Points, in no order, along strands that fork, close into loops and pass close to each other.
Points whose rows are less than 136 apart are linked; no others are. Some points are linked to none.
rivul:  -6  -3  11   2  11  -2   7 -15   9 -13  -4  -1  36  15 -23  38   4  18 -17  17  40  -3  19  22  -9  -7   3   2   2 -28 -11  -2  -1  24 -21 -14   7   1
dekon:  -27  -17    7   49    5    2  -40  -11  -22  -37 -113  -43   15  -10   -6    4   -4   -6    0  -17   12  -40   17   12   -1    9   -4  -49    6   17    2  -70   -9   37  -47   27  -37  -17
Gali: -52  13  -3  12  18 -13  46   8  -1  35  -2  43  28 -40 -45 -55  -3  -9   1 -14   6   3   5 -15  14  16 -25 -23  20  -7  -2   9   8  39 -13  37  33  21
gozod:  24 -46  -7   5 -39   3 -50  -2 -19 -31 -57 -72  15 -13  37  -3  31  17   2  10  17   4  -8  45  35  49  -4  14 -44  23 -25 -62  33  22   9   2 -10  23
rakun: -58 -11 -11  42  -5 -47  -6  30 -25  19  -8   0  36  13 -23 -28 -51 -19  41  43  12  16  32 -31  -6  -8   6 -55 -51  -4   0  15   8  41   1  27  32  28
dega: -31  17  45  21   7 -11  54   7   8  14 -17  30  33 -41 -66 -43  -1  -2 -34 -39  34   9   1   3   7 -22 -16 -47  19 -16 -19   6   1  28 -56   7  25  33
sul: -27  -7 -24   8  45  -7  33 -80 -52  23 -19  27  60  -3 -56  13 -19 -37  24  18  19 -34  22  -7 -22  55 -13 -27  13 -24  32 -34 -12  64 -42  31  11  56
nam:  11  -4  14   7   5 -42 -37  28  13  55 -25 -34   6  -9   4 -27 -24  64 -26   9  39  11   6   0  12  -9  34 -27 -63 -34   6   3   8   6 -39 -26  51  71
Sumiz: -18  16  -2  64  14  16  37 -13  30 -16  -6  15  -7 -18  -7 -11  14  15 -46 -24  14  -8  38  35  15 -75 -10 -37  10  10 -10 -78  16 -21 -57 -24 -42   4
gak: -56 -18  21   3 -19 -51  -9  -6 -52  18 -30 -34   2  34 -30 -32 -23  -5  20  19 -24  17  -3 -30  -3  38  26  -8 -23  -9  61   7  40  14  63 -11  68  31
Fedug:  16  -9 -35  -1  14 -21  -2  30   8  13  59   2  -1  25  63   6   2  20  22  47   5  17   6   1   8 -16  10  47 -31  11   1  -9  66 -37  47 -39   7  12
tefas:   3 -14 -44   8  13   3 -40   1  46  61 -27 -50 -66  12  16  50   9  63  -5   2  39 -22   9  11 -10   1  27 -18  -8  -1  -2 -42 -24 -14 -25 -42   5 -32
Kat:  -7 -33  24  18 -42 -47 -47  12 -42  -2 -18 -70   2  59   5 -28 -56   1  30  50  -5  47  -1 -10  23  14  11 -37 -63  -4  32 -15  46  -4  51 -35  11  37
busat:  -4  29  46  -4 -14  32  -1  14  -4 -29 -49  40  16 -19   5 -12 -20 -22   3 -47 -54  -9 -35 -23   1  -4 -14  10  45  -4 -12  37  -9  39 -19  37 -51 -31
toze:   2   2  10   6  35  16  41 -75 -27 -65   6  33  69  14 -46  -4   0 -44  18  -6 -27 -18  35  36  27  14 -17  15  29 -16  30 -21  18  36   6  17 -12  29
Mapin:  52 -37  37  -3  20 -28 -49 -23 -33 -24   7 -28  57  19  10  23 -21   8  33  44  10  -9 -17  27  25  32  -3  22 -48 -17  21  19  22  10  -8  -3  30  85
Totas:  37  19  33 -12 -36 -17 -39  52 -22 -27   0   7 -15 -39  77 -32  -9  -9 -32 -31 -38  39 -25 -21 -10 -46  47 -16 -27  -6 -52  58  -8 -48 -33  27 -11   6
fevul: -11 -22 -22  32  27 -46  10  35  51  46  74  -4 -56  23 -16  38   5  21  19  33  38  25  26 -31 -29 -48 -15  32 -12  32  -9  12  10 -53  -4 -46 -22   2
gegi:  71  45   2 -32  22  33  11 -44  26  -9  36  33  26 -20 -16   4  -5  14 -23 -18  -7 -43   9  18  10 -32  23  -8  20 -25  39  11 -64  -9   3   1  -1  -9
Logi:  23  17  -7  19  42  23   2 -14   1 -34 -18  30  37   8  60  68 -18 -12  10  52 -14 -32  38  10 -34 -53   6   1   1 -14 -25 -37  -6  10 -62  10 -97 -14
Tebar:  -4   1  29 -29 -20   6 -18  27  28  16  10 -15 -30  36 -17   1 -16   9 -21 -39  22  17 -18 -19  -8   1 -32   8  26 -11  -1  66 -22  -4  33 -21  14 -28
Zap:  12 -27   9   3  11 -45 -21  -9 -37  18  -8  -4  62  14 -19  -8 -47  13  51  45   2   0  -5  -8  14  28  -4  20 -43 -10  30  21  37  34  30  11  32  79
zorid:  18 -11 -40  19   3 -11  27  44  47  72  80  32 -54 -62  29 -48  11  27  13  -8  -6   0 -25 -30  28 -25  -4   3 -26  20 -35  25  28 -39  20   3   2   2
Vuli: -42  -3 -18  63  -4 -20  -6   9  -7 -18 -43  -7  16   7   9 -27 -11 -14  32  -7  -8  -9  21   2  44  20 -30 -13  -1  19  36 -68  54  24 -11  26 -27   8
tamad:   0  15   5 -19 -18 -17  -8  21 -56 -11  53   3 -34 -29  12 -44  -9   4 -13 -29  -5  41  10 -23   3 -11  40  26  -5   3  16  57 -13 -39  25 -21  74  -7
Kipum: -60 -11 -17  30 -46 -27 -44  19 -45 -17 -35 -35 -30  62  -1 -10 -19 -70  43  15 -16  28   9 -38 -38  23  23 -64 -43   9 -16   3  -9 -12  21  16  34 -10
kop:  27 -12   0  -3  -4 -20 -51  14  15  55 -63 -31   6 -13 -10  -9 -13  63  -9  -7  18 -11 -28  -2  20  34   1 -31 -36 -18  -8  -7  11  44 -30  -4  44  69
telu: -42 -45 -10  17 -33 -11 -19  10 -17 -10 -24 -70 -48  64  35  -4  -2  -9  30  36  23  24  16   0  22  35  -4   3 -23  45  21 -55  55 -45  56 -53 -22 -12
lar:   2   5  48 -11  14  -4  15 -14 -29 -51  66  14  -4  28 -30 -30 -10   8  -6 -22  -9  24  30 -10  40 -19 -39  57  29  -5  54  15  33 -29  68 -42  25 -22
tul:  64  12   0   6  55 -20   9  10  17 -11  55  29  50  -1  55 -10 -13   8 -26  43  -7 -31  15  21 -31 -86 -23  24  18 -23  -8   3 -14 -51 -32   2 -47   7
gepet:  43 -35   3 -13   1 -16 -32  -6  -4  15 -20 -18  38   9   7  28  -2  55  -2  36  41 -19  -8  33  11  26  -1   2 -51 -11 -14  -8  29  24 -25 -15  29  73
fir: -21  14 -68 -10  27   6  35 -41 -16  -6  42  28  29  -6  15  13  31 -32  30  24 -16  -4  17  10   8  24  36  43  12   4  33 -36   5  14  17  32   4  -6
kogov:  57  46  14 -39   7  50  13   7  26   5  28  67 -27  -8  -9  14 -19 -11   7 -21 -44 -47 -14 -35 -17 -37 -32  27  46  14  14  59 -62 -21  41   3 -39 -66
novok: -37 -31 -65  11   9  -7  14  -8 -10  18 -13   4  19 -21  43  40  29   1   5  56  26   8  36  11  -8  25  24 -32 -53  -2 -53 -45  24  55 -33  38   0  15
Ruzus: -43 -11 -22   7  42 -24  49 -51 -58  18  -6  33  63 -18 -51 -37 -21 -44  36   6  -5 -15  29 -21   1  39   6  11  27 -23  51  11 -10  42  -8  47  40  36
labo:  35  30  30 -16  29  18  14 -28  46  19   0  22  18   2 -49 -16 -15  35 -38 -36   5 -31  15  22  12 -38 -12 -21  25 -33  13   4 -43   3 -24 -18   5   8
nogir: -38  10 -15  -7  33   7  74 -21  34  62  34  48  19  -1 -55   7  -4  -2   3   3  17 -12  26  -1 -18 -15 -14   1  35 -18 -20  23 -30  34   9   6  19 -22
Nus: -20 -15 -50  18  33 -16  33   6  25  32  44  16 -17  13  33  39  15  24  39  66  13  -2  33   4  20  -6   7  33 -17  20 -21 -50  65 -13  34 -36 -14   8
vikas:  77  46  -5 -22  16  31  26 -14  -4 -18  63  56   4 -58  19 -17  15 -13  -8 -19 -33 -40  -5  21  19 -14  -7  17  31   1  23   6 -31 -10  29  18   4 -22
deriv:  42  20 -12 -38   1  -3 -15  -6 -25 -17  70   0 -34 -27  26 -32   7  18  -8 -17 -16  11  -3 -15  29   8  19  42  14  -1  51  18 -12 -44  35 -28  39 -24
Fusaz:  31  11  21 -35 -37  26 -48   7   0 -28 -25 -28 -21  -4  47  14   7   8 -38 -39 -16   9 -42  -2  -7   6  22  13  11  -9  -4  36 -19 -14  -4  10 -33 -24
gisi:  -9 -14  -8  -2 -58 -20 -68   5 -55 -28 -32 -36 -27  58  17 -23 -27 -55  23   0 -11  45 -13  -2  -4  38  21 -39 -41 -17 -27  12   7  -5  46  12  22  -4
kuva:   5   9  26   7   4  27  12 -27 -25 -62 -12  24  50 -21  44  37  18 -41   4  23 -30  -5   9  17 -16 -31  24  23  11  -6 -28 -23  18  19 -40  26 -87 -13
zod:   7 -22  45   6 -24  20 -62 -24   9 -64 -67 -46  -1  33  15 -24 -24 -10 -18 -48  -6 -15 -17   3  28   8 -51   3  25   3  20  -9   4  -6   4  -6 -55 -24
bab:   7  -3 -35  20   0  -4 -37  -6  27  13 -12 -45 -68  23  24   6  17  33 -11 -11  17 -15  -2   3  13  -4  14   9  -9  18  35 -56  -1 -58 -14 -49 -26 -21
Tis: -29 -15 -49  41  44   3  43  -6  38  44   0  23 -30  14   0  46   4  22  24  31  10 -19  50  16   8  -8 -33   4   6  18 -39 -62  28  21   7 -21 -31 -28
vokem:  31   9 -11  -1   1  10 -27  20  68  71   5  -8 -81   9  12 -14 -17  27  -2 -35   5   6 -32 -24  24   4 -46 -10  16  17  12  14 -32 -25  10 -34 -17 -21
feter:  -4   8 -34  23  19  35  60 -53  34  13  35   6 -15 -34 -13  10  47  20 -51 -17  16 -24  34  56   4 -65  20 -33  15   2 -41 -79  20  -8 -34 -40 -32  -4
bomu: -46 -37  12  -6 -38  -3 -42 -21 -37  -8 -46 -98 -32  75   5  -8   8 -14  21  18  17  11 -13   9  -3  50  11 -14  -7  13  26 -33  29  -5  60 -42  26 -17
ter:  44   7  46 -19 -25  -7  -4  53  -4 -19  22  17  35 -33  55 -14  11  19 -29  -2  -4  23 -34   5 -16 -38   4   4 -20 -30 -67  64   7 -14 -19   9   0  15
seba: -41  10   5 -26 -18  19  38  -2 -36 -41 -13  21  29 -72 -18  -9  45 -65 -12 -18 -30  29 -17  -6 -18  34  25  -4  21   9 -34  18  -6  32 -23  78   9  -3
zipeb:   82   21   21    7   49   -1   31   16    1  -11   92   48   12  -34   24  -45  -14   10  -26   27  -21  -30   16   -7  -31 -108  -13   31   35   -4   11   32  -41  -67  -16   -5  -23  -14
lel:   0 -21  64   2 -51   9 -52  22  -7 -54 -32 -53 -13  54  14  -5 -27 -10 -17 -13  24  30 -16  -2  -6 -12 -19  -8   9   6   5  26   9 -19  16 -31 -38 -30
Linot: -77  -2  12   2 -15  -1  35  22  -2 -13  -7  23  -6  33 -58  13   5 -53  22 -26  -7  10  11 -36 -29  12 -35   9  45  11   7  40  -5  12  42  12  19 -57
dotik:  38   1  31 -47  15  23  28 -29 -53  28  19  27  28 -73 -56 -37  10  -6 -27 -29   9  -9 -26  10  29  51  28   3  14   5  31  24 -29   7 -39  33  79  66
nubus: -11   3  -5 -13   6 -32 -36 -12 -33  24 -49 -33  -7  -1  -7 -43 -10   8  17 -22 -35  -2 -24 -25  10  61  27  -5  -8 -14  66 -10  11  26  26  19  55  36
Tarez: -45 -44   8 -24 -29   1 -18 -18  12  44 -50 -83 -63  52   0 -15  18  32 -12  -3  18   6 -19   4 -10  44   4  -4   3   3  25 -37  25  -3  53 -63  48 -25
zali:  -5  -2   9 -30  33  19  65 -31   6  35  28  55  52   2 -66  18 -17  13 -12  12  52 -12  30  14 -25 -15 -17  12  18 -37 -12  44 -43  37 -22 -13  26  33
vidi:  27  34  63 -28  -7  32 -62   9  -5 -29 -52 -32   0  -2  33  22 -16  -2  -4 -31 -44 -22 -34 -32 -21 -10  38   5  15 -29  -9  48 -23   2 -57  12 -64 -27
Vig:  43  46  28   0   6  60  37 -30  37 -19  -7  42  28 -25   0   1   8  20 -46 -25 -31 -36  -2  47  -5 -61 -18 -36  26 -16 -46 -18  -7  18 -37 -10 -69   1
kosi: -16 -10 -10  10 -34  10  -3  31   4 -28  22  -5 -45  19  48  65  19  -7  -5  37  14  29 -11  -8 -39 -38  12  19 -19  34 -74  21  27 -56   1 -29 -71 -28
Zubaz: -49  16 -49   7  53 -16  33 -31  -6  44  22  41   8  34 -26  13 -13 -26  41  26 -10 -20  61 -23 -36  -2  26  25  20   2  68  -9 -40  -4   4  23  26 -32
losez:  45  -8  12  -9  20   1   2 -20  -3 -28  -9  37  67 -10  -3   2 -20  -3  24  -1  -9 -28 -15  29  28  24 -51  18   9 -15  -3  15   3  41 -16  44 -16  40
soro: -38 -20 -50  19  30   4  42 -15  13  16  -8  19  11  -6   5  75  18   4   8  34  22 -12  38  26 -15  14  -4 -16  -2   6 -53 -48   9  52 -22  12 -19 -36
sebo: -42  -1  -5 -24   9  15  59   4  12   1  19  39  23  25 -55  23   7 -16  21 -15   0  -5   8   6 -14  16 -44  24  45  -7 -14  28  -4  40  52  13  17 -39
fozu: -68 -24   8  30 -41 -21 -24  25 -21   0 -55 -53 -35  74 -26 -18 -28 -40  38   9  -3  18  -8 -37 -27  30 -27 -65  -8  27   7   7   7  19  40  -8  30 -23
Dis:  34  -4 -12 -24 -31  -1 -36  22   7   0 -11 -25 -17  -3  36  -1  17  19 -21 -26   1  28 -29  14   8  18  19   1 -21 -14 -21  25   0   1   5   5  21  19
Rir:  -1   7 -32 -11  -5 -18 -27   8 -22 -25  40 -10 -49  26  22  41  25 -12  -7  15   7  39  10 -26 -48 -29  69  16 -13  16  25  37 -21 -95 -13 -31  -5 -21
guk:  10  -6   7  34 -19  -6 -32  14  17 -31 -38 -24   2  20  30 -33 -22   1  17 -20  -8  -1 -11  14  41  21 -58   9   4  21   3 -32  35  10  14  20 -37  -4
tifat: -24 -59 -11  18 -46  -1 -28  11 -32 -37 -37 -74   7  16  38  -2  11 -11  22  33  11  21  11  27  25  41   1  -2 -32  39 -21 -79  60   3  44 -19 -15  -1
nubo:  26 -18  22 -17  25   9   9 -46 -11   3   5  20  64   9 -52  54 -10  20 -15  21  65 -19  14  19 -28  -1  -1 -10  -4 -38   7  15 -26  23 -58 -15  20  54
Marud:  35 -19   1 -22 -13 -28   5  27 -28   5  55   7  35   3  37  -4   4  29   2  38  19  31   0  22  -4 -18  20  25 -56 -23 -44  42  20 -23  13  -9  61  61
seb: -19 -25 -18  17  -2  -4   2   8  19 -29  31 -25 -38  40  22  89  20   3   4  40  44  17  28  10 -27 -32  -1  28   8  39 -38 -16  26 -58  10 -62 -58 -33
Ropir: -54 -23 -34   4  -3  -5 -10  -7  13  56 -57 -56 -66  13   6 -10  29   9   4  -4 -20 -15 -20 -16  -9  57   6 -13  -4  17  23 -63  25   9  36  -3  36 -24
Muzez:  44  34  54 -27  22  42 -23 -13  -7 -34 -31  23  35 -33  34   9  -5 -29  17 -15 -69 -34 -33 -16  -8 -12  23  25  23 -31 -17  36 -23  32 -47  35 -72 -13
gugi:  44   2  27 -56 -29  28   1   5 -11   0   4  24  21 -45 -23 -14  20  12 -22 -36   0   9 -60  12  12  59 -17  13   7   8 -30  55 -18  26   3  34  36  34
detut:  20   5 -21  12  16  -2 -22  -3  14 -12  14 -10 -13  24  21   8   2  19   5   4  -2  -3  18   7  19  -5  14  26   4   1  51 -28  13 -36  -3 -15 -10  -7
piru:  25 -21  47 -18 -32  -2 -34   6   3 -38  -5 -41   7  40 -21 -14 -15  18 -18 -21  23  17 -18  -4  15  11 -39   7   6 -24  12  47  19  -2  30 -28  19  -1
zok:   4  38 -50   2  13  21  -5 -29  17  15 -11  -9 -43 -23  -2 -13  33 -13  17 -12 -49 -35   1  -6  30  40  40 -10  17  29  70 -73 -23 -19   4  27   9 -23
vame: -46   2  33  39 -11   3  44   8   9 -15   6  -7   8  -4 -45 -24  32  13 -23 -24  17  16  16  24  40 -22 -18  -7  20  -3 -11 -44  42   4   5 -26   7   3
ludas: -15  -7  -9  30   6 -56 -26 -15 -42  -6  11 -29  31  10  39   1 -19  -1  30  62   6  23  38  -1   8  -7  69  10 -69 -10  49 -38  36 -11  -3  -9  25  49
refug:  -5   0 -11  11  -6  22 -12  18  70  40 -28  -5 -53  10   1  29 -16  17  -2 -35  -2 -20 -20  -7  -5   4 -45 -15  22  14 -30   3 -36  12   3 -11 -34 -49
kifen: -69  -1   9  62  13 -20  33 -14 -16 -33 -28   7  51  26 -47   5 -33 -47  32  30  12 -14  49  -4  -3  -1 -33 -46  12  15  21 -36  20  45 -16  23 -19 -20
Konu:  35  12  52 -48 -21  26  36  13  19 -10  18  39  21 -27 -23  -2  12  22 -22 -33  -4   2 -43  22   8   9 -36  25  22 -19 -40  52  -9  25  17   3   3  -5
muzo:  -3  -6 -14  -1  -3 -23 -71  -1 -11  16 -35 -45 -36  48  20 -25 -23   4  21 -14 -22  14  -8 -29  29  43  -8  11 -11   3  66  -7  15  -3  30  -5   9   4
zaga: -31 -10  61 -10 -13   3  -1  22  31  12  -6 -18   2  28 -64  37 -16  12 -21 -16  35  12  -5 -14 -42 -11 -28 -11  20 -29 -37  62 -29  30  10 -27  16 -37
lefi:  24 -16 -11 -19 -46 -14 -13  11 -48 -38  30 -14  19  -7  36   3  40  -2  -3  25   4  43  -4  35   8  13  49  14 -63  -4 -54   2  35 -13  19   3  42  52
gubak:  -3  -3 -12 -25 -24  12 -30   9  25  49   0 -38 -85  33  10  -8   3  13 -23 -38  13  27 -26 -18  -8  19   1 -24  12   9   7  34 -36 -23  17 -36  25 -36
sotud:   5  -1   5  -6 -31 -30 -44  17 -43 -12  25 -22 -37  35  23 -36 -21 -10 -15 -12   3  57   4 -13   1  -5  38  -6 -34 -13  21  44   1 -44  27 -31  46   4
getav:   1  16 -36  -8  40  -4 -11 -16   6  -6  24  10   1  35  -1  30 -12  -3  35  15  -3 -10  41 -15 -24  -9  26  43  15  -3  58   9 -44 -26   8   2   5 -22
mus: -32 -34 -16  30 -17   2  19  14   7 -26   9 -37 -46  53  17  40  10 -20  37  26  27  16  16   5  17  15 -23  24   4  56 -16 -40  40 -45  40 -51 -42 -24
Fibab:   3  -9  -5 -18  18  19 -17 -27  61  53 -25 -42 -43  32 -42  39   1  62 -21 -22  22 -39  23  23   0  -9  -5 -11  19 -24   2 -36 -36  14   0 -57   8 -27
mobu: -18   1  61 -11 -44  30  51  19   1 -32  10  13  17 -33 -21  10  48   3 -32 -27   7  21 -33  27   9  -6 -34  17  25   0 -74  19  40  18   9 -10 -19 -12
Nanop:  81  25   7   7  25  12  50   0 -21  -2  72  68  30 -64  43 -61 -23   7  -9  11 -33 -39   4   9  15 -54 -27  25  34  -8  11  36 -42 -29  12  28   4  -9
vip: -47  14 -84   5  36   1  48 -21  15  33  46  40  -7   5   0  25  19 -21  29  40   1 -10  41 -11 -17  -1  32  13  -2  13  17 -33  -5 -10 -10  11  -5 -21
Gupa: -24  -8  14  27  -3   1 -51  23  49  20 -67 -21 -41  44 -11   7 -45   8 -14 -33  20 -16  -5 -29 -11  -3 -54 -24  17   6   6   1 -36   1 -25  -6 -40 -38
Bizot:  16  -6 -30 -29  36  11   2 -61 -20  42 -18  19  48 -24 -30  15   0  -5  15  10   7 -38  -7   9   1  72  10  -8  -4 -18  26 -18 -25  47 -41  45  27  62
gofez: -57  -7  -1  51   8   7  13 -17   4 -33 -72   1  15  20 -31  17 -10 -29  -1 -14  -3 -32  34  16  -7  -8 -37 -34  23  23  -6 -59   6  29 -26  16 -32 -45
gefil:  13  25 -31 -23  -4  29  21 -17  -5 -26  33  37  10 -31  -3  -4  28 -29  15 -15 -30  -5  -6  12  13  24   1  33  26  16  13  -9  -5  14  29  33   2 -28
Bedus:  38  24  -1 -10   6  59  67 -44  43  -1  52  37   2 -35 -14  17  31  21 -40 -15   0 -24   4  59  -1 -65   3 -22  24 -14 -48 -19  -1   2   2 -33 -33   3
Mibo:  39   5  11 -24  43  -3  13 -54 -32  34  -1  16  40 -38 -32 -33 -16   5 -14  -5  18 -30  -4   3  15  28  38 -10   6 -29  50   4 -43  11 -49  18  48  67
mem:  71  41  29 -29 -13  53  16  10  24   3 -12  54  30 -64  20 -13   3  -3 -15 -16 -48 -45 -48   5  10  -4 -39  -7  23 -14 -39  15 -25  34 -10  44 -46  -8
tepun:  18  -7 -18 -25  20 -27  18   2 -25   7  71   9  36   3  29 -10   9  23  27  42   7  25  22   9   9  -1  27  63 -22  -8  21   9  35 -16  43 -11  34  30
Fego: -45 -15   6  16  19 -58  -1 -10 -39  30 -28   8  34   9 -28 -35 -52   7  33  34 -20   5  -2 -22  20  23   4  20 -27 -11  92  -8  47  36  63   7  26  41
Fifuf: -33 -15  -6  14 -16 -13 -42  18 -10  -7 -21 -29 -38  81   9 -12 -36 -38  30   6  -7  29   6 -38   4  36 -40  -5 -15  41  45  24  12 -17  41  -7  -2 -15
Kif:  -6  -5  27   5 -15 -39 -34  25 -17  14  21 -40 -19  51  13 -40 -23  22  -7  18   8  54   9 -15  21 -10  15   7 -49  -9  38   4  37 -16  43 -46  39  31
gavu:  55  29 -13   6  42   9  18 -19  26  -9  20  46  45  -9  63  18 -18   1 -17  38 -30 -43  11  22 -25 -66 -20 -15   7 -29 -23 -17 -30  -4 -51  10 -79  -1
goba:  41  -7  43  19  25 -41 -28  17  11  16   1 -20  50  -2   9 -16 -26  45 -27  26  51   1  18  11 -10 -38   4 -15 -34 -43  12  16 -13  -8 -66 -24  31  65
Vafot: -30 -13 -36 -27 -31  -1  15   1 -54 -45   5   9  31 -28   1   8  41 -65  14  17 -25  39  -2  14 -22  33  54   2 -27   1 -47  22   5  21   1  71  34  24
tofi:   0 -38 -25  -8 -23  -1   1  -2 -26 -28   0 -10  38 -10  18  48  37   4   2  50  30  18   5  43  -5  34  24  -6 -50   6 -67 -19  34  31  -9  21  17  39
Mone: -30  43  33  53  11   1  46   8  24  -9   6  48  -3 -42 -37 -50  -6  -9 -38 -48   2   3  20   8  20 -66 -11 -43  24   5  -2 -23   3 -12 -56   3 -23   4
Tuze: -27  -2  -9  -8  -5   6  21  23  33  55 -29  20   2 -35 -44 -20  -8  14   5 -30   6  -6 -23  -8   1  34 -29 -24   9 -14 -37  27 -18  58  -1  27  39   5
luzuf:  -9  -2 -35 -12  -8  -9  -3  13 -35 -27  27  27  26 -39  59 -10  -2 -45  17   6 -22  25   2  -6  -5   5  43  21 -17   8 -13  39  -3  -4   0  59   8  10
pufuv:  24  24   3 -23  26  -7  17  -1 -19   5  83  16 -53  -7  -8 -36   0  33  -5 -11 -12  19   6 -21  24 -30 -11  51  29  11  74  -2  24 -53  68 -53  36  -7
gibud:  58  55  21  -6  -6  54  15  -2  26 -16 -25  31  10 -77  21 -29  17   0 -47 -30 -38 -36 -36  13  20 -39   3 -30  18  -2 -29 -39 -15  15 -49  37 -61  -4
mebev: -24  17 -11  11 -24  26  23  16  -3 -44   8  36   4 -28  29  32  44 -25 -10  20 -14   6 -19   2  -7 -28  11  19   9  17 -52 -23  38 -11 -22  16 -73 -30
Gidi: -14  50   5 -38 -24  37  30  15  -5 -14  -8  25 -23 -97 -15 -25  36 -47 -22 -37 -45   3 -40 -25   0  16  25 -18  33  17 -16   9 -28  18 -11  67   2 -37
kog:   1  12 -47  -3 -23  -3 -22  26  13   0  31   4 -52 -13  45  53  26   6 -20  17   8  21 -12 -24 -53 -35  67   0 -31  12 -49  30 -15 -71 -31 -11 -34 -21
Tad: -38  25  43   2 -10  20   9  12   5 -30 -28  43   4  16 -49  -5 -24 -38   2 -51 -27  -6  -9 -35 -16  -1 -48   4  56   5  14  43 -12  24   6  28 -23 -54
pomif: -56 -28 -15  24  26 -37  44  29  25  75  68  16 -38  29 -37  31  -3  -4  29  38  30  32  53 -43 -43 -32  24  30 -19  25  -5  30 -18 -26  19 -24  20 -11
Zad: -53 -32 -27  23 -26   7 -20  20  19  24 -58 -50 -68  13   9  10  15   7   3 -27   9 -10 -10  -7 -18  44 -14 -32  -4  37 -13 -39   0   3  -5   3  -2 -41
gog: -44  -4   2  53  11 -29 -25  -1 -16 -36 -39 -11  41  26 -29 -10 -35 -44  49   2 -11 -16  15 -20  25  17 -26 -19   3  12  45 -14  10  36   3  36  -8 -11
zafu:  24 -13 -28   0 -21  -6 -32  21   5  -7 -22 -32   8  -2  59 -19  13   9  22   8 -23   9 -17  21  41  48 -24  30 -27   8 -15 -38  57  26  32  28  -3  23
kav:  54  -3   1 -46 -20 -15 -41  27   6  46 -22 -20 -10 -11  -7 -29 -11  49 -14 -35   6   7 -48   5  14  35   2 -10 -37 -21 -32  56 -18  21   0   6  70  57
favef:  26   6 -23   2 -17 -13 -24  39 -39 -31  22  34   1 -59  84 -30 -15 -37   4  -2 -58  22 -13 -13  -7 -28  55   8 -38   0 -44  61 -25 -47 -16  62   6  15
meze:  28 -18 -18  21  34 -14   5  17  54   6  62  -7 -43  41   7  77   2  28   2  48  48   3  31   0 -43 -64 -10  30   2  20 -18 -14  -2 -50  -9 -50 -51 -21
Voz:  68   0  42 -10   1 -26 -23  35  22 -26   7  -9  45  -7  55   5  -5  39 -36  18   6  -5 -32  28 -19 -50 -24  -2 -18 -35 -28  32  -2 -16 -40 -16 -20  24
fipu: -19 -29  -5  40   8   2 -51   8  23   7 -93 -49 -32  16   3   7 -15  24  -1 -31  23 -34   4   7   8  10 -29 -28   3  15   9 -69 -13   8 -24 -21 -26 -34
dip: -30  -8  16 -31 -24  -1   2  20   4  25 -27  -5   7  -2 -48  24  13   1  -2 -20  24   6 -30  -9 -44  25   5 -26   6 -21 -46  70 -28  38   2  17  56   1
fofo: -16   7 -45  11   8 -25  11  -3   1 -24  31 -13 -67  38 -38  33  43 -12   5  14  17  30  10 -44 -45 -16  21  13  13  38  44  20 -37 -94  -4 -49 -31 -29
Favu:  -2  34 -23  -5 -18  42  33   8  26  -5   4  32 -31 -45 -11 -10  34 -36  -3 -38 -44 -12 -21 -11  19  25 -14  -5  36  39   3 -32 -14  -1  21  49 -17 -49
Zonu: -13  -5  22   7 -23  41  58  12  34 -22  18  23 -15 -54   8   7  53  -4 -31 -23  -3   8 -26  34  12 -35 -23   3  23  21 -86 -30  43   9  -3  -3 -57 -25
Nabo:  53 -16  52   7  20 -29  -2  -7  -5 -23   6   1  77 -20  31   9  -4  22 -39  31  49  -5  -4  33 -11 -38 -12 -25 -27 -42 -18  12  -3  -7 -94 -15  -9  61
Tize:  17  34  26 -26  -9  52 -10   6  56   2 -25  27 -35  14 -15  17 -16   4 -16 -37 -37 -37 -28 -17 -10 -14 -32  -1  48   0  -1  22 -42  -6   8 -10 -60 -66
Lasa:  58  49   0 -45  -6  57  19  13  32  22  12  46  -3 -50  15  23   6 -11  -2 -11 -22 -37 -40 -14  -8  -8   7   8  22 -12 -18  47 -59  23  14  27 -30 -54
sasa:   4  10   9 -44 -12  29  13 -14 -28  13 -26   0  16 -71 -61 -22  39 -20 -33 -29  -5   7 -51   3   2  66   4  -9  17  21 -18  15 -24  25 -31  66  61  47
kup:  -2 -38  26  16 -67 -12 -51  -3 -56 -52 -19 -84  18  40  -2  -7 -22 -29  42  17  -8  44 -15  13  25  39   5 -36 -43   2 -19   1  39  14  53 -10  12  20
mev:  38  21 -21 -28   1  21 -28 -27  12  16 -34 -39   6 -36 -14 -12  29  20 -15 -20 -10 -23 -17  22  24  50  34 -11   1  -9  31 -38 -27  22 -22  26  39  22
teda: -12  18  12  14  26   5  13  -5  48  18  13   4 -17  13 -50  19   4  27 -22 -24  26  -8  18   7  -2 -38  -5  -3  17 -18   3 -11 -19 -12 -10 -41   4 -32
vuzat: -47 -17 -48   5  14 -27  32  10  14  40  47   3 -82  42 -32  34  39 -10  25  18   8  24  14 -51 -50  -5  22   9  -1  35  25  34 -32 -65  18 -37  21 -29
nuva:  -8  20  23  28  -4 -25  -6  33  -4  -5  11   5 -63 -14   1 -83  -5  14 -21 -51 -22  29 -18 -37  56  -5 -21  -6  10  35  67 -15  27 -52  -1 -28  14  -1
Dufof: -21   6 -26 -22  53  -7  42 -53 -38  38  19  39  31  -6 -40 -34 -26 -25  30  15 -10 -19  42 -16 -14  12  39  28  35 -24  77  13 -54  18   6  29  51   7

A piece is two or more points that can be reached from each other along the links. Count, over all rows, the pieces, the separate loops (a circle has one, a figure eight two, a Y none), the forks (points with three links) and the tips (points with one).
pieces => 3
loops => 8
forks => 11
tips => 1

How many points has the smallest loop of links through each point below? Write none if it is on no loop.
Tuze => 19
luzuf => 31
Marud => 9
Vuli => 15
labo => 13
Rir => 9
zipeb => 23
